Points, in no order, along strands that fork and pass close to each other.
In the rows, 128 means zero.
Two points are linked if the straight distance between their rows is under 105.
<1411>: [107  75 109 141 131 124 130 115 148 107 160 114 164  68 103 121 127 134
 139 133 152 180 120  76 134 125 143]
<32>: [148 147 118 121 135 123 131 140 112 140 141 130 138 136 148 121  95 145
 132 149  89 111 117 164  95  89 129]
<1001>: [123 117 132 111 118 180 153 135 188 107 126 105 147 112 155 116 153 129
 150 162 164 122 175 106 135 149 118]
<675>: [112 123  95 148 105 184 125 140 155 132 140 130 137 120  94 147 115 157
 119 169 128 120 127 140 108  81 148]
<157>: [136 155 100 162 121 128 137 102  71 140 143 152 159 155 144 118  91 117
 151  87 140 140 144 145 180 102 120]
<1255>: [107  81 132 153 116 111  91 125  97 137 166 111 167 107  88 136  98 151
 115 136 141 146  86 106 106 109 142]
<535>: [145 121 109 106  99 170 121 168 123 114  93 178  86 101 144 103 136 138
 120 123 242  91 183 133 130 113 127]
<1559>: [178 146 121 121 169  76 124 138  66 150 146 184 142 122 141 108 119 141
 138  77 106 133 128 167 177 101  85]
<1862>: [153 146  90 133 108 147 142 124 113 159 129 168 104  92 145 120 108 109
 163 101 117 125 149 164 159  75 123]
<1633>: [171 122 107 136 133  71 120 149  72 156 157 151 147 102 125 125 119 142
 130  75 111 152 111 146 181 104  84]
<1330>: [140 141 136  86 157 155 121 176 148 139  83 220  54 115 176  95 191 135
 125 115 188  95 159 110 114  86 129]
<1634>: [ 92  82 164 124 138 129 140  48 128  79 121  33 148 123  82 121 136 137
  98 149 111 156 109  97 125 188 181]
<2004>: [130 176 146 124 155 129 103 122  86 157 150 148 134 216 144 111  86 143
 116 101 120  85 147 166 136 114 133]
<1045>: [149 171 132 124 157 103 171 131 120 110 113 152 165 156 152 144 128 118
 141 120  87 102 132 166 131 130 133]
<1737>: [164 108 101 114 137  66 144 149  81 131 117 132 130  84 134 135 138 136
 138 131  61 162  83 138 118 109 105]
<2058>: [135  90  90 141 129 158 154 132 155  97  78 144 101  73 129 123 161 138
 159 160 103 141 139  94 110  69 155]
<1211>: [147  73 143 112 137  68 155 121 172 105 146  57 125 141 119 134 152 118
  66 126 103 124 118 103 167 184 168]
<1904>: [157  59 142 119 132  69 122 145 125 116 155 103 143 125 132 127 135 124
  96 137 135 109  93 107 114 142 133]
<2176>: [125 139 172  95 119 185 149 133 186 109 125  53 103 147 134 148 171 133
 100 157 136  65 174 128 132 188 122]
<1578>: [154 146 142 129 164  68 171 116 109  95 125 118 176 156 138 141 129 112
 129  99  65 117 126 150 148 154 137]
<2053>: [133  83 128 124 156 101 133 144 178  88  97 116 107  98 159  91 131 110
 174 164  92 163  99  91  77 133 128]
<2082>: [120 158  72 149 126 146 126 175 111 184 146 141  95 187 105 166 100 125
  83 101 165 120 128 174 182 130  80]
<2019>: [136 114 100 114  81 192 122 159 148 128 117 134  98 108 130 130 139 146
 112 149 243  99 172 130 156 133 101]
<798>: [ 97 149 121 150 127 112 100 108  37 169 128 115 170 110 124 140 151 164
 117  81  93 210 119 109 157 127  73]
<571>: [131 153 121 138 157  89 177  92 120  86 108  89 177 155 110 145 110 133
 117 132  54 155 127 151 141 150 157]
<472>: [ 77 210  92 137  96 158  94 100 103 211 149 146 108 114 119 153 139  98
 152 117  99 180 124 138 126 127 104]
<1215>: [107 155 119 148 128 140 108  90 138 157 174 122 136 131 146 110  99  92
 165 129 102 171 119 130 126 130 123]
<1191>: [132 146 182  98 149 139 142 168 186 104  87 194  97 151 177 121 192  84
 139 121 169  85 157 125  96 160 123]
<876>: [112 103 142 116 137 106 134 127 176  88 118  91 127  94 132 111 114 106
 158 167  90 166 106 107  67 150 144]
<690>: [141 144 161  67 155 170 107 166 162 150 148 177 101 144 157  86 149 134
 109 113 218  87 184 137 120 132 121]
<2036>: [128  88 194 123 140 110 151 100 127  73 128  79 149 127 126 129 150 127
 115  99 126  64 151 109 134 179 162]
<1889>: [ 90 142 134 171  88 165 105 106  99 143 127 129 153 179 119 129  78 123
 147 115 166 121 117 156 144 129 126]
<1120>: [161 141 112 100 144 126 139 156 129 143 117 165  93 128 156 128 125 142
 124 153  98  79 127 156  86  64 145]
<1002>: [154 122 119 129 115 142 136 148 185 115 122 167 101 106 173  97 125  81
 177 144 158 133 137 134 123 138  90]
<1239>: [123  77  96 117 126  64 149 128 163 151 161  94 131 114 112 133 151 105
 100 132 103 192  93 108 166 159 151]
<1059>: [ 94 166 117 142 105 158  95 141  57 173 118 115 154 115  98 132 106 189
 123 118  96 158 130 159 115  76  89]
<2134>: [134 137 101 152  98 143 145 144  88 118 104 174 165 134 109 147  99 127
 145 115 167  99 145 171 128 105 131]
<88>: [141 137 104 136 150 155 143 169 177 125  59 177  54 112 178 112 183 143
 151 160 133  94 148  85 126  88 126]
<146>: [135 127 129 144 122 122  94 109 109 155 179 138 139 123 136  96  87 102
 164 114 129 151 112 141 116 116 107]
<1304>: [168 102 133 130 168  74 136 140 153 106 159 153 145 119 153 110 108 104
 155 113 109 130 116 123 150 137 116]
<155>: [123 112 135 166 127  87 118 114  61 130 144 111 178 173 113 153  97 143
 115  99 136 122  98 126 176 136 127]
<1407>: [164  76 161 113 148  91 138 112 127  96 149  87 134 123 150 117 135 123
 111 146 118 105 113 101 100 150 139]
<326>: [163  84 114 138 146  80 127 153 157  92 147 154 142  86 147 107 111 116
 156 114 141 147 113  98 141 116 114]
<538>: [152 142  78 106 126 141 128 197 135 166 117 209  47 131 110 122 110 115
  90  87 203  95 154 183 137 121 120]
<189>: [131  85 131 127 126 171 144  91 129  85 128 113 166 109 103 129 147 179
 118 180 135 112 134 107 113 104 164]
<767>: [ 86 143 117 138 106 150 118 123 161 135 139 120 148  97  97 142 115 119
 145 173 102 166 107 130  61 129 147]
<774>: [124  80  87 131 140 111 162 122 128 100  95 138 116  66 119 123 155 126
 159 150  81 171 108  94 103  91 158]
<1855>: [ 83 118 168 158 100 193 108  65 146 111 132  80 160 134  85 134 125 151
 129 177 135 131 106 116 102 161 163]
<175>: [151 146 157 121 176  95 102 130  90 140 170 167 145 185 138  93  91 128
 121  88 131  96 137 161 136 122 122]
<1368>: [186  99 117 128 140  77  99 177  94 103  90 226  63  82 138  79 114 122
 139  77 182 108 137 122 129  86 123]
<168>: [190  92 111 116 130  59 123 164  81 149 113 167  91  77 131 122 142 131
 145 102  64 138  85 129 143  84  87]
<235>: [ 85 144 109 166  88 193 104 117 147 156 146 119 143 150  75 162 107 143
 116 167 136 137 113 144 115 109 142]
<409>: [175  56 113 139 126  70 136 170 105 106 105 169 107 109 139 130 170 130
 118 114 172 103 111  78 129 110 125]
<843>: [ 98 140 165 168 119 118 129 117 137  90 129  83 185 147  81 152  91 136
 135 127  77 133 117 142 111 149 151]
<540>: [100 184 141 136 118 120 150  67  98 109  93  66 154 139  93 142 102 123
 113 166  62 171  99 151  82 160 146]
<973>: [108 122 176 160 120 155 130  99 125 105 131 107 161 171 119 140 106 124
 133 121 152  61 141 138 133 154 156]
<1820>: [145 175 113 125 140 131 165 151 154 133 115 154 142 160 154 159 130 111
 134 138  95  96 143 179 132 126 130]
<1246>: [143 151 148  64 133 172 126 185 169 141 136 154 108 139 154 123 178 140
 104 126 222  90 184 122 147 146 101]
<126>: [115 140 104 104 135  45 126 125  84 171 131 100 141  79  93 158 165 135
  96 136  65 220  78 119 116 163 109]
<494>: [114 120  96 145  80 198 115 112 101 180 137 127  95 117 114 127 105 128
 127 111 170 104 139 150 146  80 139]
<414>: [135 145 198  93 165 115 144 156 159 100 112 208 134 143 159 122 164  78
 130  92 149  95 142 146  94 138 149]
<544>: [138 107  93 124 124 168 158 150 168 119  79 158  72  98 152 125 170 137
 147 162 125 105 151 105 118  75 139]
<643>: [141 106 144 139 144  55 140 104 138 115 166  61 138 165 121 144 121 119
  73 109  86 130  99 107 173 171 163]
<1437>: [138 110  98 111  95 177 150 178 178 124  98 114  79 114 142 147 186 123
 136 172 196 119 157  89 145 148  69]
<2116>: [146 172  98 111 130 128 131 204 138 164 107 172 108 134 140 144 116 143
 138 134  96 110 130 195 129  96  74]
<1594>: [135  97 104 140 133 136 154  99 100 110 142 129 157 109 115 138 125 154
 119 138 121 113 132 121 131  85 164]
<1576>: [ 93 160  74 147  81 173 106 165 121 189 127 140 105 101  60 185 125 132
 113 129 123 154 120 171 121  99  90]
<874>: [131 162 202 127 147 109 131 100 122 104 144 129 127 174 139 124 124  93
 127  70 101  54 154 159 120 159 156]
<1358>: [149 125 160 106 180 109 150 145 176  80 132 143 148 136 157 124 130 124
 125 127 115  85 148 122 106 136 163]
<1680>: [136  92 104 140 114 136 126 119  76 130 124 133 141  83  92 143 118 158
 135 109 107 116 123 130 127  51 154]
<909>: [ 72 182 145 167  98 160 115 113 155 125 124  91 173 164  82 161  99 127
 136 150  79 152 121 153 124 154 138]
<329>: [ 97 170  98 112 128 117 125 114  91 175 120 144 143  59 112 138 139 124
 162 122  59 195 118 132  96 113 114]
<651>: [119 158 184  95 130 191 133 130 174 119 139  74 135 161 138 141 164 160
 101 144 163  64 185 112 158 173 132]
<1490>: [130 130 182  94 140 148 143 157 174  91  94 138 115 144 164 125 180 119
 132 142 157  66 172 110  88 155 135]
<473>: [124  96 159 153 138 113  83  98 114 125 187  91 149 161 144  98  75 125
 127 101 143 128 109 101 146 138 131]
<983>: [117 119 109 125 158  72 177  87 118  95 108  64 160 140  91 139 119 109
 103 130  60 193  98 143 143 166 164]
<882>: [101 118 155 146 102 198 126 113 154 126 129  99 143 163 115 143 123 141
 111 155 180  68 146 140 145 152 143]
<599>: [120 117 112 138  97 160  98 113  79 157 118 128 128  61  72 149 104 132
 140  90 107 139 129 129 136  51 155]
<1159>: [ 91 164 145 169 107 114  95 113  79 138 143 127 179 153 119 129  78 112
 160  87 126 177 110 126 150 151  94]
<2169>: [127 123 117 110 102 192 124 143 150 157 143  98 107 141 130 142 148 143
 102 137 239  92 159 128 175 157  89]
<2015>: [145 127 111 140 120 108 154 163  98  99  85 195 155 130 130 145 125 122
 148 121 162  90 144 153 110  98 133]
<279>: [107 158  67 156  95 161 129 174 125 186 138 131 109 140  85 180 110 128
 100 126 139 138 124 171 157 101  81]
<335>: [ 91 181 150 139 136  92 140  53  88 109  94  56 146 159  79 140 104 121
 104 128  57 200  92 118 115 181 148]
<618>: [115 130  99 169 112 137 146  81  79 139 140 137 167 124 126 134 110 117
 162 106 124 162 119 126 167 112 133]
<397>: [166 109 168 103 192  72 140 133 164  88 153 159 138 131 162 105 145 112
 127 101 112 101 127 109 125 147 150]
<1224>: [ 85 124 165 164  98 205 112  79 161 119 125  75 146 167  94 145 119 159
 111 174 142  93 115 133 130 153 156]
<323>: [138  57 164 120 128  87 128 141 120 114 147 125 163 146 116 153 153 138
  73 106 194  76 119 100 162 165 148]
<1744>: [111 109 102 135  80 202 112 112 136 181 152 101  91 106 127 130 138 127
 123 136 186 122 145 130 146 113 115]
<1902>: [134 127 121 129 120 164 119 133 118 151 140 158 121 157 144 106  95 121
 122 109 208  82 162 163 141 125 132]
<484>: [125 120 151 146 132  98 137 147 149  72 115 104 178 134  99 145  97 133
 131 148  82 121 112 133  88 135 151]
<826>: [ 64 145 165 167 117 122  73  86  65 129 130 107 174 175  82 163  95 171
 125 133 104 173  72  97 131 134 137]
<696>: [ 75 105 115 148 124 118 122  60  91 146 155 112 162 106 102 136 131  98
 147 124 121 182  95  93 125 158 158]
<1373>: [122  87 134 130 127 145 142 123 163  79 129 107 172  96 134 115 131 132
 153 141 159 143 148  89 125 138 130]
<903>: [ 83 143 124 132 148  93 152  53 104 100 112  62 152 150  75 131 114 110
 105 126  69 211  97 120 134 173 173]
<941>: [164 135 122 107 171 112 131 155 150 119  99 202  75 112 180 103 153 139
 142 143 100  83 122 126 101  75 146]
<1725>: [ 89 154 113 159  93 164  94 113  78 170 136 125 129 183 117 130  76 148
 141 119 142 140 120 150 146  96 125]
<521>: [118 172 120 131 120 113  78 116  59 185 146 151 122  60 114 111 114 135
 162  68  95 197 129 136 141  97  78]
<1547>: [179  80 110  99 187  83 154 121 141  99 110 146  88  88 174  98 154 145
 138 149  85 125 104  90 126  96 145]
<2138>: [141 148  86 135 107 133 135 201 159 154 108 170 102 140 134 160 118 114
 134 139 134 108 125 179 122 111  82]
<1914>: [111 162 198 100 156 150 133 141 168 121 133 164 132 163 145 140 158  94
 105  93 155  77 162 160 109 148 163]
<1508>: [129 164 110 125 103 149 101 162  72 181 106 138 129  97 122 115 105 159
 150 101 102 149 148 184 122  82  65]
<849>: [107  93 100 139 105 194 115 127 148 169 162  75  86 130 116 163 151 116
  88 154 179 121 113 122 144 135  89]
<700>: [171 134 155 135 145  42 144  95 118 114 157  63 122 165 130 125 115 109
  87 110  60 136  92 126 151 173 141]
<246>: [176 111 123  97 194  97 138 137 141 112 113 203  90  86 182  98 163 143
 142 117 110  98 119 103 127  81 144]
<1850>: [160 124 166  87 168 136 117 123 127 125 158 179 125 131 166  80 142 121
 126 103 194  94 170 133 122 123 128]
<437>: [117 109  91 105 123  41 130 138 104 164 121 133 118  67  94 146 168 111
 136 132  66 213  66 110 112 150 114]
<19>: [160 116 151 103 185 106 120 156 152  84  87 153  91 125 196  76 185 148
 155 157 133 107 133  58  97 123 117]
<2087>: [100 131 141 132 120 188 110 128 130 157 124 145 113 193 124 112 104 144
  95 113 236  72 160 158 155 160 147]
<332>: [155 105  82 124 100 165 139 177 180 133 112 135  56  92 153 145 169 101
 128 148 197 124 144 110 144 133  66]
<877>: [127 117  84 136 109 159 150 111 137 140 134 149 123  75 141 127 125 107
 169 117 121 149 141 128 140  85 141]
<1903>: [131 111 178 103 124 152 123 164 156  89 105 132 150 141 146 116 147 143
 134 139 190  67 174 105 100 149 131]
<1528>: [ 97 162  91 129  92 149 124 150 144 163 118 145 124  87 101 162 133 116
 152 165  87 164 109 147  69 107 124]
<1405>: [105 150 123 119 137  75 121 126  79 156 118  94 177  88 117 144 172 158
 102 120  64 220  99 128 110 167  75]
<2073>: [ 88 158  96 135  71 164  94 152 117 191 126 142 113  95  81 161 119 122
 139 143 120 152 113 158  80  96 106]
<1958>: [ 99 118 138 143 114 191 124 138 147 151 120 133 127 191 100 159 122 143
  89 136 214  54 147 167 149 158 141]
<28>: [ 86 125 119 150 117 122  85 113  76 157 156 120 163  93  70 144 103 159
 131 126 120 160  91 116 100  94 145]
<1677>: [130  74 162 123 143 146 141  99 123  78 131  85 178 120 111 130 145 179
 106 168 151 101 131  95 126 137 162]
<791>: [134 174  85 155  95 159 126 116  97 170 134 158 115 137 144 124  96 109
 150  87 143 140 152 172 179  93 107]
<1290>: [114 145 150 138 109 148 142 125 196 108 128  71 124 145 121 143 111 108
 126 155  89 107 138 153  99 154 149]
<1910>: [122 153 136 143 130 115  80 119  42 180 145 133 143  97 135 111 132 157
 137  73  94 199 125 133 145 111  53]
<1298>: [ 80 157 116 152  99 159  77 109  70 171 138 126 146 129  88 140  87 172
 136 122 118 153 114 136 124  82 129]
<363>: [128 133  87 153  81 165 138 162 115 120 101 186 143 125  84 148  94 145
 125 122 197  97 158 173 142  91 137]
<1567>: [158 102 161 121 126 128 136 128 170  97 128 131 129 123 171  89 129  84
 173 129 144 105 150 127 108 159 111]
<583>: [139  89 154 126 127 129 123 161 130  86 117 151 150 119 141 108 117 136
 138 128 201  86 155 111 104 124 129]
<425>: [124 125 165 124 154 144 138  59 140  92 144  57 140 154 147 110 116 145
 107 138 112 111 142 101 142 155 174]
<1099>: [128 182 165 147 137 100 105 129 102 121 136  85 168 168 139 128  89 140
 132 113  60 151 124 151 129 144  95]
<1280>: [114  47  90 112 146 111 163 112 129  89  89 108 112  71 107 107 182 131
 146 162 109 192 111  79 111 117 154]
<1430>: [149 124  81 132  94 156 139 159 191 141 119 164  73  92 158 133 135  88
 152 140 166 127 136 139 142 119  86]
<487>: [135  86 105 142 138  92 118 146 147 119 163 141 140  68 124 115 107 120
 156 117 126 177  96  90 124 103 126]
<1588>: [196  94 128 112 151  68 108 162  90 137 117 202  82  89 127  93 115 130
 157  92 101 107 109 143 134  76  95]
<103>: [ 91 203 138 125 133 115 101  67  91 137 141 101 130 179 144 127 101 126
 143 123  50 215 102  93 127 139 127]
<516>: [127 126 114  98 100 191 144 160 185 126 120  93 118 111 140 133 166 142
 140 178 179 127 166  96 146 148  85]
<48>: [153 138 170 111 123 164 119 140 191 130 152 129  99 150 162 109 143  86
 131 113 185  77 179 148 149 174  91]
<1825>: [130 128 199 139 149  87 144  99 124  83 154  90 120 146 133 121 128 104
 120  77  93  61 145 134 123 173 160]
<1917>: [150 140 108 140 115 117 139 177 128 111  69 214 106 131 159 124 131 102
 161 123 172  98 144 149 105 102 121]
<944>: [103 186 152 152 128 117  86 125  90 147 139 112 166 160 137 116  99 128
 154 104  76 186 119 137 131 143  73]
<1269>: [105 125 152 117 125 158 156 117 211  76 114  55 127 122 117 123 135 119
 126 170  98 124 160 124 101 168 155]
<206>: [137 122  89 145  97 169 135 182 155 114  91 188 114 119 102 150 131 143
 122 139 176  90 157 137 126  77 138]
<1312>: [111 156 127 122 127 106 158 101 126 100  87  91 147 113  91 138 110 113
 127 182  59 180  95 147  59 150 152]
<934>: [123 132 105 127 129  97 135 122  87 135 131 121 149  83 117 140 127 125
 149 134  66 180  96 131 100 107 126]
<455>: [ 74 132 137 163 115 101  83  91  59 149 148 111 173 158  74 169 118 170
 101 119 108 184  64  89 159 143 129]
<842>: [127 103 113 133  64 195 127 138 145 118 103 130 121  90 125 122 130 127
 143 161 222 117 155 118 125 124 109]
<512>: [149 138 107  97 136 148 123 198 160 146 115 210  48 138 136 113 148 108
  86 108 239  96 158 157 121 139 116]
<1063>: [ 56 210 124 128 131 128  88  65  73 158 130 125 144 152 116 143 125 155
 131 132  67 208 113  80 118 141 124]
<616>: [180 136 145 122 164  62 151  81 121 109 145  73 124 138 138 109  93 117
  92 133  67 150  89 132 117 154 145]
<997>: [171 130 101 115 106 130 103 166  94 136 103 197  73  87 118  84  73 121
 149  78 163 109 161 179 135  80 120]
<699>: [155  49  99 131 116  55 150 160 133 114 102 124  99 117 134 136 171 118
 111 156 105 143  79  85 115 131 136]
<693>: [ 72 179 134 167  92 176  89 105 126 153 140 113 155 184  85 168  95 149
 122 155 102 152  99 137 124 125 134]
<1687>: [143 123 152 125 171  79 161 148 166  56 111 128 154 138 128 146 116 132
 116 138  86 100 129 126  99 136 171]
<250>: [ 84 112 125 126 135 140 129 109 178 101 126 107 152  92  96 123 129 116
 148 176 111 179 122 105  67 150 164]
<545>: [127 101 111 119 121 184 129 147 164 151 164  82 103 143 126 158 164 135
  85 150 195  92 140 117 162 150  81]
<466>: [121 122 173  99 137 149 163 114 185  67 102  54 123 119 140 107 149 119
 139 143 103 102 177 119 109 178 149]
<24>: [115 102 171 113 143 146 154  48 128  82 125  31 145 136 120 109 132 154
 108 148 120 125 139  90 142 178 168]
<626>: [180  80 112 104 184  66 155 122 155 106 147 120 105  98 167 101 150 133
 104 144  93 142  99 103 139 123 144]
<2118>: [126 133  86 118 128 162 164 108 176 144 141 121 108 106 155 121 134  97
 158 152  95 154 132 146 129 115 140]
<230>: [143 168 134 131 132 128 109 127 102 155 150 120 128 174 146 115  81 135
 126 140  96 111 126 174 116 106 117]
<1575>: [142 146 122  96 155 155 153 153 178 154 144 174  98 154 164 145 168 105
  96 128 163  80 148 150 134 121 135]
<554>: [131 124 185 121 119 151 128 126 183 102 139 104 120 136 156  97 127  90
 152 111 149  75 176 136 122 173 114]
<71>: [139 109 175  89 147 146 146 108 121  83 124  76 172 127 132 119 163 175
 122 161 154  86 160  82 132 154 140]
<1335>: [155 109 117 142 122  67 130 132  74 151 156 127 166 138 125 141 122 115
 116  91 118 145  96 133 174 139 104]
<1774>: [139 125 146 108 124 162 147 139 192 128 136  85  81 158 152 151 154 102
  90 163 137  64 142 148 109 169 119]
<1664>: [112 155  89 145 117 169 139 108 178 169 169 114 108 131 146 134 124  86
 141 147 106 160 121 146 143 128 120]
<672>: [126 196 178 148 135  99 123 107 119  98 127  68 146 178 130 133  80 138
 118 107  52 119 125 141 126 149 132]
<2042>: [114 178  99 159 100 156 112 161 127 166 138 135 124 200 118 141  80 110
 117 104 162 121 137 174 174 138  89]
<1118>: [183  92 158  85 163 114 123 137 140 103 136 134 105 108 187  78 160 142
 150 157 130 102 140  93 100 120 111]
<1205>: [136 167 159  52 122 179 134 173 157 128 113 122 130 144 136 136 177 159
 136 149 198  87 184 101 146 153  94]
<288>: [126 111  99 134 142  53 140 127 143 149 165  91 156 130 114 142 130 107
 108 116  77 201  85 112 174 157 136]
<1050>: [146 100 130 128 106 137 119 166 123  94  91 173 112 110 149  93 122 133
 141 125 226  94 164 113 101 114 119]
<725>: [134 108  94 149 102 181 131 154 147 118 105 160 125 104  92 147 128 154
 129 153 138 105 149 131 122  54 145]
<841>: [122 143 192  80 137 179 145 111 146  86 116  86 173 142 115 134 169 181
 122 153 155  72 182 103 149 159 148]
<356>: [183 114 152 102 167  72 162  93 142  89 125  78 112 123 148 107 103 125
  91 151  91 123 102 117  89 156 156]
<778>: [132  60 129 136 121  84 111 134 117 131 170  96 149 112 107 142 122 146
  98 146 134 138  79  99 123 127 142]
<1353>: [ 77 206  93 125 119 131 104  97  96 193 136 152 144  83 116 136 143 112
 169 110  81 194 132 131 111 134 115]
<1127>: [143 144 133 121 168 136 136 165 167 110  61 178  71 121 193  87 203 153
 162 158 148 101 150  63 124 111 113]
<1399>: [101  98  91 142 107  78 131  93  76 163 150 120 152  98  86 155 157 109
 121 111 107 191  80 106 143 146 137]
<763>: [107 180  78 139 104 158 122 130 148 200 161 130  93 121 130 156 124  96
 137 131  94 167 114 160 147 119  94]
<2143>: [105 143 122 136 143  68 120 102 111 141 169 101 161 141 115 131 122 106
 133  99  70 217  89 110 168 168 118]
<1621>: [ 82 117 173 177 100 168 104  78 114 125 124 111 148 183 118 133  81 132
 150 110 164 101 116 132 161 154 149]
<362>: [ 74 145 110 159 114 133 116  53  64 153 140 133 163 139 110 142 124 117
 155 104 114 186  94  99 151 130 148]
<1745>: [139  70 184 115 141  97 138 128 122  77 126 123 165 131 128 135 160 124
 110  94 181  72 141  99 137 169 142]
<688>: [119 161 130 136 150  80 107  82  92 149 168 100 141 138 131 111 107 112
 141 117  59 207  83 110 128 145 118]
<1992>: [171 108 159  83 168 129 132 130 128 115 140 161 111 125 179  88 157 137
 131 137 154  84 152 120 104 111 127]
<492>: [120  66 105  95 156 124 159  91 141  78 117  79 144  82 105 106 164 157
 116 174 121 186 128  77 118 131 159]
<1025>: [144  70 133 112 156  79 167 108 163  79 126  58 142 128 100 134 147 140
  68 152 107 146 110 102 144 169 173]
<47>: [ 88 173 126 150 123 146 110  77 127 140 158  99 135 174 142 125  91 115
 145 129  89 181 109 111 133 128 150]
<1018>: [179 102 117 122 132 106 105 167 110 130 111 190  81  88 140  87 104 122
 161  96 149 110 141 135 116  69 113]
<82>: [ 97 139 153 175 114 105 108 105  80 116 135 110 177 189 116 146  82 129
 139  85 114 145 107 112 180 145 118]
<1334>: [141 151  94 110 145 143 180 140 180 141 130 152 107 150 162 167 159 104
 107 148 110  87 135 162 141 124 144]
<457>: [146 140 109 121 122 157 142 156 151 153 138 169 102 154 148 128 122 107
 115 117 190  81 157 168 144 123 120]
<444>: [146 138 121  78 155 162 145 160 158 149 108 207  72 120 170 125 188 120
 109 126 165  86 158 138 118  86 136]
<1165>: [153 140  96 134 100 131 127 205 146 137  84 199  83 136 141 133 117 105
 143 130 175  95 134 170 105 112  92]
<1185>: [127 105 110 137  99 179 118 113  84 157 125 149 118 126 126 106  94 148
 130 109 203  80 156 156 140  94 148]
<1442>: [154 160 103 115 111 139 115 186 101 175  99 170 102 109 131 117 112 143
 151 106 106 116 151 201 128  81  67]
<1770>: [122 120 138 145 132 110  68 115  92 154 187 124 135 158 127  91  67 126
 141 103 138 148 107 126 139 117 106]
<178>: [ 94 110 159 123 112 173 131  97 176  88 118  66 147 114 100 126 132 136
 138 183 119 139 133 106  81 164 155]
<1986>: [171 161  79 109 109 141 114 182 114 170 103 207  45 112 108 100  89 115
 116  75 184 107 170 201 151 110 119]
<1708>: [137 134 136 128 113 154 142 142 206 127 133  90 106 148 150 144 133  97
 116 162 112  99 133 153 102 156 118]
<2104>: [115 120 140 139 136 158 126  72 128 128 164  82 136 145 151 112 105 140
 120 153 125 120 127 113 117 117 154]
<646>: [143  80  83 121 104  43 142 169 140 152 108 129 103 101 111 147 167 114
 125 146  74 183  60 109 129 131 124]
<1591>: [ 50 179 158 159  99 157  69  78  90 135 115 121 152 195  91 168  87 165
 134 142  95 174  91 102 127 132 145]
<454>: [172  76 126 132 134  65 109 172  89 101  87 205  94  98 145 107 143 123
 127  91 204 104 133  93 121 102 121]
<2167>: [170 165 148 109 190  81 130 142  76 141 147 171 157 160 157 115 117 149
 120  94  91 115 132 172 148 110 102]
<1134>: [153 133 150 112 170 130  99 172 119 119  70 234  57 106 171  69 177 135
 138  98 189 100 150  93 109  79 135]
<2113>: [141  79  90 150  99  86 150 119  82 150 149 127 156 100  99 152 144 121
 116 103 122 157  97 116 171 116 132]
<2122>: [137  75 108 113 161  90 165 105 150  81 126  72 142 103 107 124 137 139
  98 162 103 173 108  96 123 139 169]
<182>: [179  54 116 132 143  49 144 162 128 115  99 160  89 114 164 118 190 123
 121 133 134 114  99  73 128 133 127]
<1325>: [130 195 162 137 121 122 140 122 155 110 126  83 131 169 129 145  92 121
 110 133  69  90 138 171 103 151 147]
<420>: [ 73 182 124 137 141  97  90  81  53 161 136 118 165 126 110 151 149 162
 121 107  77 217 113  88 133 145 108]
<74>: [ 94 153 132 153 105 174 108  79 145 149 157  83 114 186 146 129 102 120
 125 148 115 125 116 125 135 128 148]
<584>: [125 169 178 125 139 139 138 126 155 122 141 138 122 188 147 138 132  89
 114 102 122  55 157 171 120 153 152]

Follow the links from the first point to the second, and from the first to the third. Name the last point that the two ways share.
<1269> / <457> / <616>: <882>
<1330> / <1255> / <1508>: <1298>
<457> / <2116> / <1855>: <882>
<74> / <618> / <329>: <1664>
<1575> / <1099> / <651>: <1290>

A fork is a point with three links, a tip a point with one. Leave the first point through the second and follow the links. Name the first fork or tip that comes.
<774> / <1280>: <1298>
<646> / <699>: <1018>
<1430> / <332>: <693>
<903> / <983>: <1575>
<584> / <1914>: <2019>
<535> / <1050>: <323>
<2042> / <2082>: <250>
